Points, in no order, along strands that fork and pass close to each other.
Points whose rows are less than 40.1 apart are linked; no others are. Some points are linked to none.
Z423: [ 10  -7   3 -24  -7   8  -2  -4  14  13  -7  -2 -16   1   7  -6  15   0
 -28  19]
Z95: [ 15  13  21   1   7   3  25 -20  -7 -21  23   5 -14 -40  13  18 -26   5
 -18 -18]
Z602: [ -3  11  15  17  24  -1  15 -14 -13 -26   4   7 -18 -19   9 -10 -21   1
  -6 -21]
Z606: [ -5   4  -8  -4  -1   5  -4   0  -1  15   0 -12  -6  -6  -1   7   3   1
 -20  19]
Z79: [-11  -3  19   2 -10  16   4  11   9   9  18  -7   3 -11  -1   6  19  -4
 -19  19]
Z584: [  8  14   3  -4 -14  14  -3  17 -18   6   5 -19  -2  -5  12  20  18   8
 -18  19]
Z941: [ -8  -6 -19  -4 -16  -9  -3   6  -3  -8 -14   1  18  21 -13  23  33 -14
  16 -14]
Z838: [  1  -5  -6  17 -10  10 -15   6 -18   1  -6 -11  12   6  -9   8  25  11
   3   6]
Z63: [ -3  -5   3   9 -11  -9 -13   6   0   5  -3 -11  19   8  -8   5  12  -6
  26 -10]
Z189: [-15   3  -1  -6   4 -17   9   5   8  -7  -4   7  17   5  -9   5  -8 -17
  31 -24]
Z565: [ -1  -9 -18  10 -21   7  -5  25 -24 -27  -6   5  24  18  -6  22  25  10
  -8 -31]
Z233: [  9   7   3  -3 -20  20 -19  17 -19  -3  -5  -5  10   8   2  20  15  14
 -20  19]
Z441: [ 15  24   6   2  15 -11  17 -18   0   1   3   6 -24 -26  10  -1 -18  -8
 -11   0]
Z668: [ 11  -5  25 -30   3   1  15  -2  32  17  12 -16  -7 -16  20   2   0 -10
 -14  -1]
Z886: [ -5  -7 -12   2 -25   8  -4  23 -12 -14  -6  -1  20  18 -14  26  37 -12
   2 -25]
Z460: [  7  -1 -14  12   2  13 -17   5   2  12   0  -1   8  11 -17   0  -5  -3
   9   8]
Z383: [  6 -10   3 -14 -16  17  -6   0  -2   4  -5   4  -8   8  -1  -3  19   7
 -29  23]
Z145: [-15 -14   8   7  -4   8 -10  12   6   2  12  -4   9  -3  -8  -1  -4   0
  18   8]
Z549: [ 12   0   5 -22   5   3  15  -9  15  13   2   0 -19 -18  15  -1 -16  -8
 -24  12]
Z480: [  0 -15  -5   1   6   8 -10  -7   5   7  -8   0  -9   8  -5 -17   9  15
 -10  14]
Z194: [ -3   4   6   3  16  -1   8  -7 -11 -17  -6  17 -17 -15   6 -23 -22   2
   4 -11]
Z258: [-12 -19  -9  10  -4   3   1   8   2  -2  -1   0  12  24 -16  -5  18  -3
   1   1]
Z46: [  9  24   8 -10  14 -19   2 -10   2   4  -6   3 -18 -17  20  -1 -14  -1
  -5   6]
Z30: [  1   6 -18   4  15 -18  -6  -6  -7   0 -13  -1   1   8  -2   0 -19  -6
  28 -17]
Z575: [-18  -1  -7   0   3 -17  10   6   2   6  14 -19  12  -7  -7  11  -5 -12
  19  -5]
Z829: [  8   5   1   0  18  -7  -3 -15  -7 -11 -18  14 -25  -6   8 -23 -24  12
  -5   0]
Z676: [  4 -18  -2   0 -15  14 -12  -3  -2  -4  -8   8   0  16 -10 -13  13  20
 -11  19]
Z645: [ -3   8  -1  15  16 -16  14  -7 -10  -6   3  -5  -7 -25  14  -1 -33   0
  14 -13]
Z913: [  7  -3 -36   1   1 -12  -6   9   5   0 -14   8  10  39 -24  10  23  -1
  16 -21]
Z184: [  4  -3 -19  21  -8  13 -13  -5 -18  -2  -9  -6  -2  15 -10   4  28  12
 -20   5]
Z624: [-12  -6  19  -1   7   1  12 -12   1 -11   7  12 -14 -23  14 -17 -21   1
  -2   0]
Z128: [ 17  11  16  -5  11  -1  24 -24  10  -6   1   3 -27 -30  16  -2 -15 -10
 -16 -23]
Z193: [ -6   0  28  -6 -13   2   9  -2  14  11  11   8  -5  -9   7   0  14  -6
 -16  17]
Z222: [  1 -21 -29   7 -15  17  -2  14  -9 -19  -4   8  12  38 -22   5  21  11
  -7 -16]
Z129: [ 10 -10 -19   4  12  -3 -18  -3   2  -1 -11   9  -2  32 -13 -11  -5  14
  13   1]
Z567: [  5  16  15   5   2   3 -12  -3   0  15  -5  -5   2   4   4  -5  -4   3
   3  11]
Z12: [ -5  16  12   8   9  -6  16  -8 -11  -8  20   1   5 -29  15  12 -37   4
  13 -19]
Z735: [-11  -2  19   2   0  -3   6   8   8  11  18   0   4 -13   1  -5 -17  -2
  14  10]
Z654: [  1 -13  -2  10 -25  19 -11  22 -31 -23  -1   9  18  14   0  11  23  14
 -12  -7]
Z435: [ -7  -1  -7  17  12  -4  12 -13   0   2  12  -2  -8 -15   2 -14 -25  -6
  12 -11]
Z484: [ -7   3   9   7  -1  -9  -8   3   2  -3  -6   1  18   5  -4  -7  -6  -8
  35 -14]
Z902: [ -4  -7  -3  -1  22   4  -3   4   5  -3  -9  -4   1   2  -5 -15 -31   0
   9 -13]
Z494: [-12  -8  10   1  -7  13  -8  25   0   1  11  -9  20  10 -15  16   5  -8
  12   6]
Z782: [  4  25   1  -3  -1 -11  -1 -10  -5  23  12 -19  -1 -14  10  14 -17  -1
   4  13]
Z970: [  5  27  26 -14  -9 -13   5   0   8  20  10 -13  -5 -16  17  10  11   2
 -13  18]
Z661: [ -3  -5   2   6 -21  29 -15  31 -28  -9   5  -3  13   2   2  19  14  13
 -13   2]
Z381: [ 10  -4  24 -32  -1   2   6  -3  20   9  -5   2 -15  -9  17  -9   3  -2
 -17  10]
Z198: [ -4 -20 -14  11  -9  18 -12  16  -5 -17   2  -5  19  27 -14   8  25  22
 -10 -16]
Z394: [-14 -15  14  11  10  -2  11  -5   8   3  19   3   0 -22   3  -5 -22  -5
   8  -4]
Z36: [ -2  -4 -22   9   8 -16  -9  -6  -9   5  -6 -12  -5  12  -4   8   5   0
   5   8]
Z86: [-13  11   1   9   0 -13   2  -2   0  12  14 -24  11 -15   8  10  -7   2
  14   5]
Z817: [  8  23  10  -9   5 -14   3  -8   8  16  -5  -3 -13 -10  17   0  12  -4
 -18  13]
Z563: [  1   5  -8   2   3  -9  11  -8   7  10   6  10 -19  -3   0 -15  -3  -6
 -15  16]
Z227: [ -4  -1  -5  14   9  -4   9 -22  -4  -1  -3  11 -18   2   3 -30  -3  -4
  -5   7]
Z674: [  9 -14 -36   9 -12   4  -5   3  -4  -5  -8   0  13  30 -19   7  23   0
   3 -14]
Z964: [  4  15 -18   6  -3 -12  -8   6 -14   7  -7  -4  -9  18  -7  12   8   4
  -2  18]
Z864: [  0   3 -16   8  10 -15   2  -9  -4   4  -4  -4  -7  -5  -3  -5 -13  -7
  11   3]
Z759: [ -4 -19  -3   2   8  13   0  -4  10  11  -2   2  -9  -2  -7 -22 -10   1
   1  17]
Z316: [ -2   0   7  -5  -9  -1   9 -11   5   5   4  10  -4 -15   3 -10  -2  -7
  -8  25]
Z349: [-17 -10  -7  -4   7 -22  15   2   4  -7  11  -1  14 -11  -3   7 -18 -15
  27 -16]
Z16: [ 12  13  -2   7  18  -3  -9  -4   2  -4 -14  25 -13   8   4 -16 -14   1
  -3   7]
Z814: [  0  12   6  -5  20   2  -4  -1   4   3  -5  -3  -8  -7   1  -8 -35   6
  -2  -3]
Z503: [ 10  17   8 -16  13  -2  -8   2   7   2  -8  14  -4   4  11 -15 -14   8
 -14  16]
Z280: [ 16  17  10 -14 -20  15  -5  -2  -4  16   2 -14 -10  -6   8  17  20  -4
 -20  25]
Z451: [ -8  -6 -17   3  -8 -12   0   0   9   2  -6  -5  13  12 -14   7  25 -13
  34 -13]
Z583: [-15 -22   6  -7  -1   7  -9   6   5  -3   2   2   4   2  -1 -17 -14   3
  14  18]
Z409: [-11 -21 -23 -20  -7 -10   3  -3   9  -5 -17   9   6  27 -18  -2  22  -7
  16 -26]
Z300: [ -2 -14  10  10 -20  29  -2  11  -3  13  13  -9  -7  -4   0   5  26   1
 -18  17]
Z593: [ -4 -15  -1  10 -15  20 -13   4 -11   3   8 -11   5  -2  -5   5  16   1
  -4  17]
Z326: [ -4  16  16 -18 -11   0  16   1  11  20  28 -18  -3 -19  13  18   7   1
  -7  13]
Z410: [  3  12  16  -3  11   4  18  -7  -7 -22  20   4   1 -36  14  10 -42   4
  -4 -13]
Z166: [  4  -7 -26 -13  -2 -15   2  -1   8  -5 -18  17  16  28 -16   1  10  -3
  29 -20]
Z708: [ 12   4 -25  12  -2   6 -13   8  -5  -2  -5   1  11  27 -23   4   8   0
   3   3]
Z93: [ 14   7  34 -15   5  -2  22 -10  28   6  13  -2  -9 -25  22  -1  -4 -16
 -17 -14]
Z247: [ -6   0 -13 -10   7 -20   7  -1   8 -14 -16  18   5  18 -11  -9  -1 -16
  27 -32]
Z693: [ -2  12  21  -6   7 -12  20  -6   6   7  20  -1  -4 -29  20   1 -22  -2
  -8   2]
Z19: [ 11   5  -8   2  11  -5 -21  -5   3  -8 -16  16   3  18  -3 -19  -8  11
   0   5]
Z108: [ -6  -7  -1  12 -10  14 -19  21 -10  -9  -2 -13  25  17  -8  15  29  12
   4  -9]
Z170: [ -3  -9   0  -7  13   4 -13   1   3 -10 -18  16  12  12  -3 -18 -19   9
  15  -8]
Z431: [-15  -6 -13   7   4 -18   0  -7  -3 -13 -12  10   8  21  -7 -16  -1   2
  19   0]
Z936: [ 19   6  19 -15   9  -4  14 -22  20   3 -10   0 -21 -19  20  -9   3 -13
 -18 -12]

Follow the links from the first point to the second, and from the first to the third. Name the last point that the two ways share.
Z782 / Z108 / Z584 => Z189
Z902 / Z30 / Z128 => Z394
Z565 / Z593 / Z460 => Z674
Z593 / Z886 / Z86 => Z189

A fork is a point with three links. Follow the links from the first point to the second and name the forks in between, in order.
Z503 / Z410 => Z16 Z194 Z394 Z435
Z441 / Z583 => Z381
Z349 / Z227 => Z189 Z166 Z674 Z838
Z782 / Z565 => Z189
Z668 / Z394 => Z381 Z145

Name the points in between on the shortest way along the links from the first point to the second, in order.
Z423 / Z602 => Z383 Z676 Z480 Z759 Z583 Z145 Z735 Z394 Z624 Z194
Z63 / Z280 => Z451 Z941 Z886 Z565 Z654 Z661 Z233 Z584
Z79 / Z654 => Z300 Z593 Z838 Z108 Z198 Z222 Z674 Z913 Z166 Z247 Z189 Z484 Z63 Z451 Z941 Z886 Z565
Z645 / Z902 => Z435 Z394 Z624 Z194 Z829 Z16 Z19 Z170
Z970 / Z36 => Z817 Z46 Z441 Z128 Z936 Z93 Z668 Z381 Z423 Z383 Z676 Z480 Z759 Z583 Z145 Z735 Z394 Z435 Z864
Z782 / Z708 => Z86 Z575 Z349 Z189 Z247 Z166 Z913 Z674
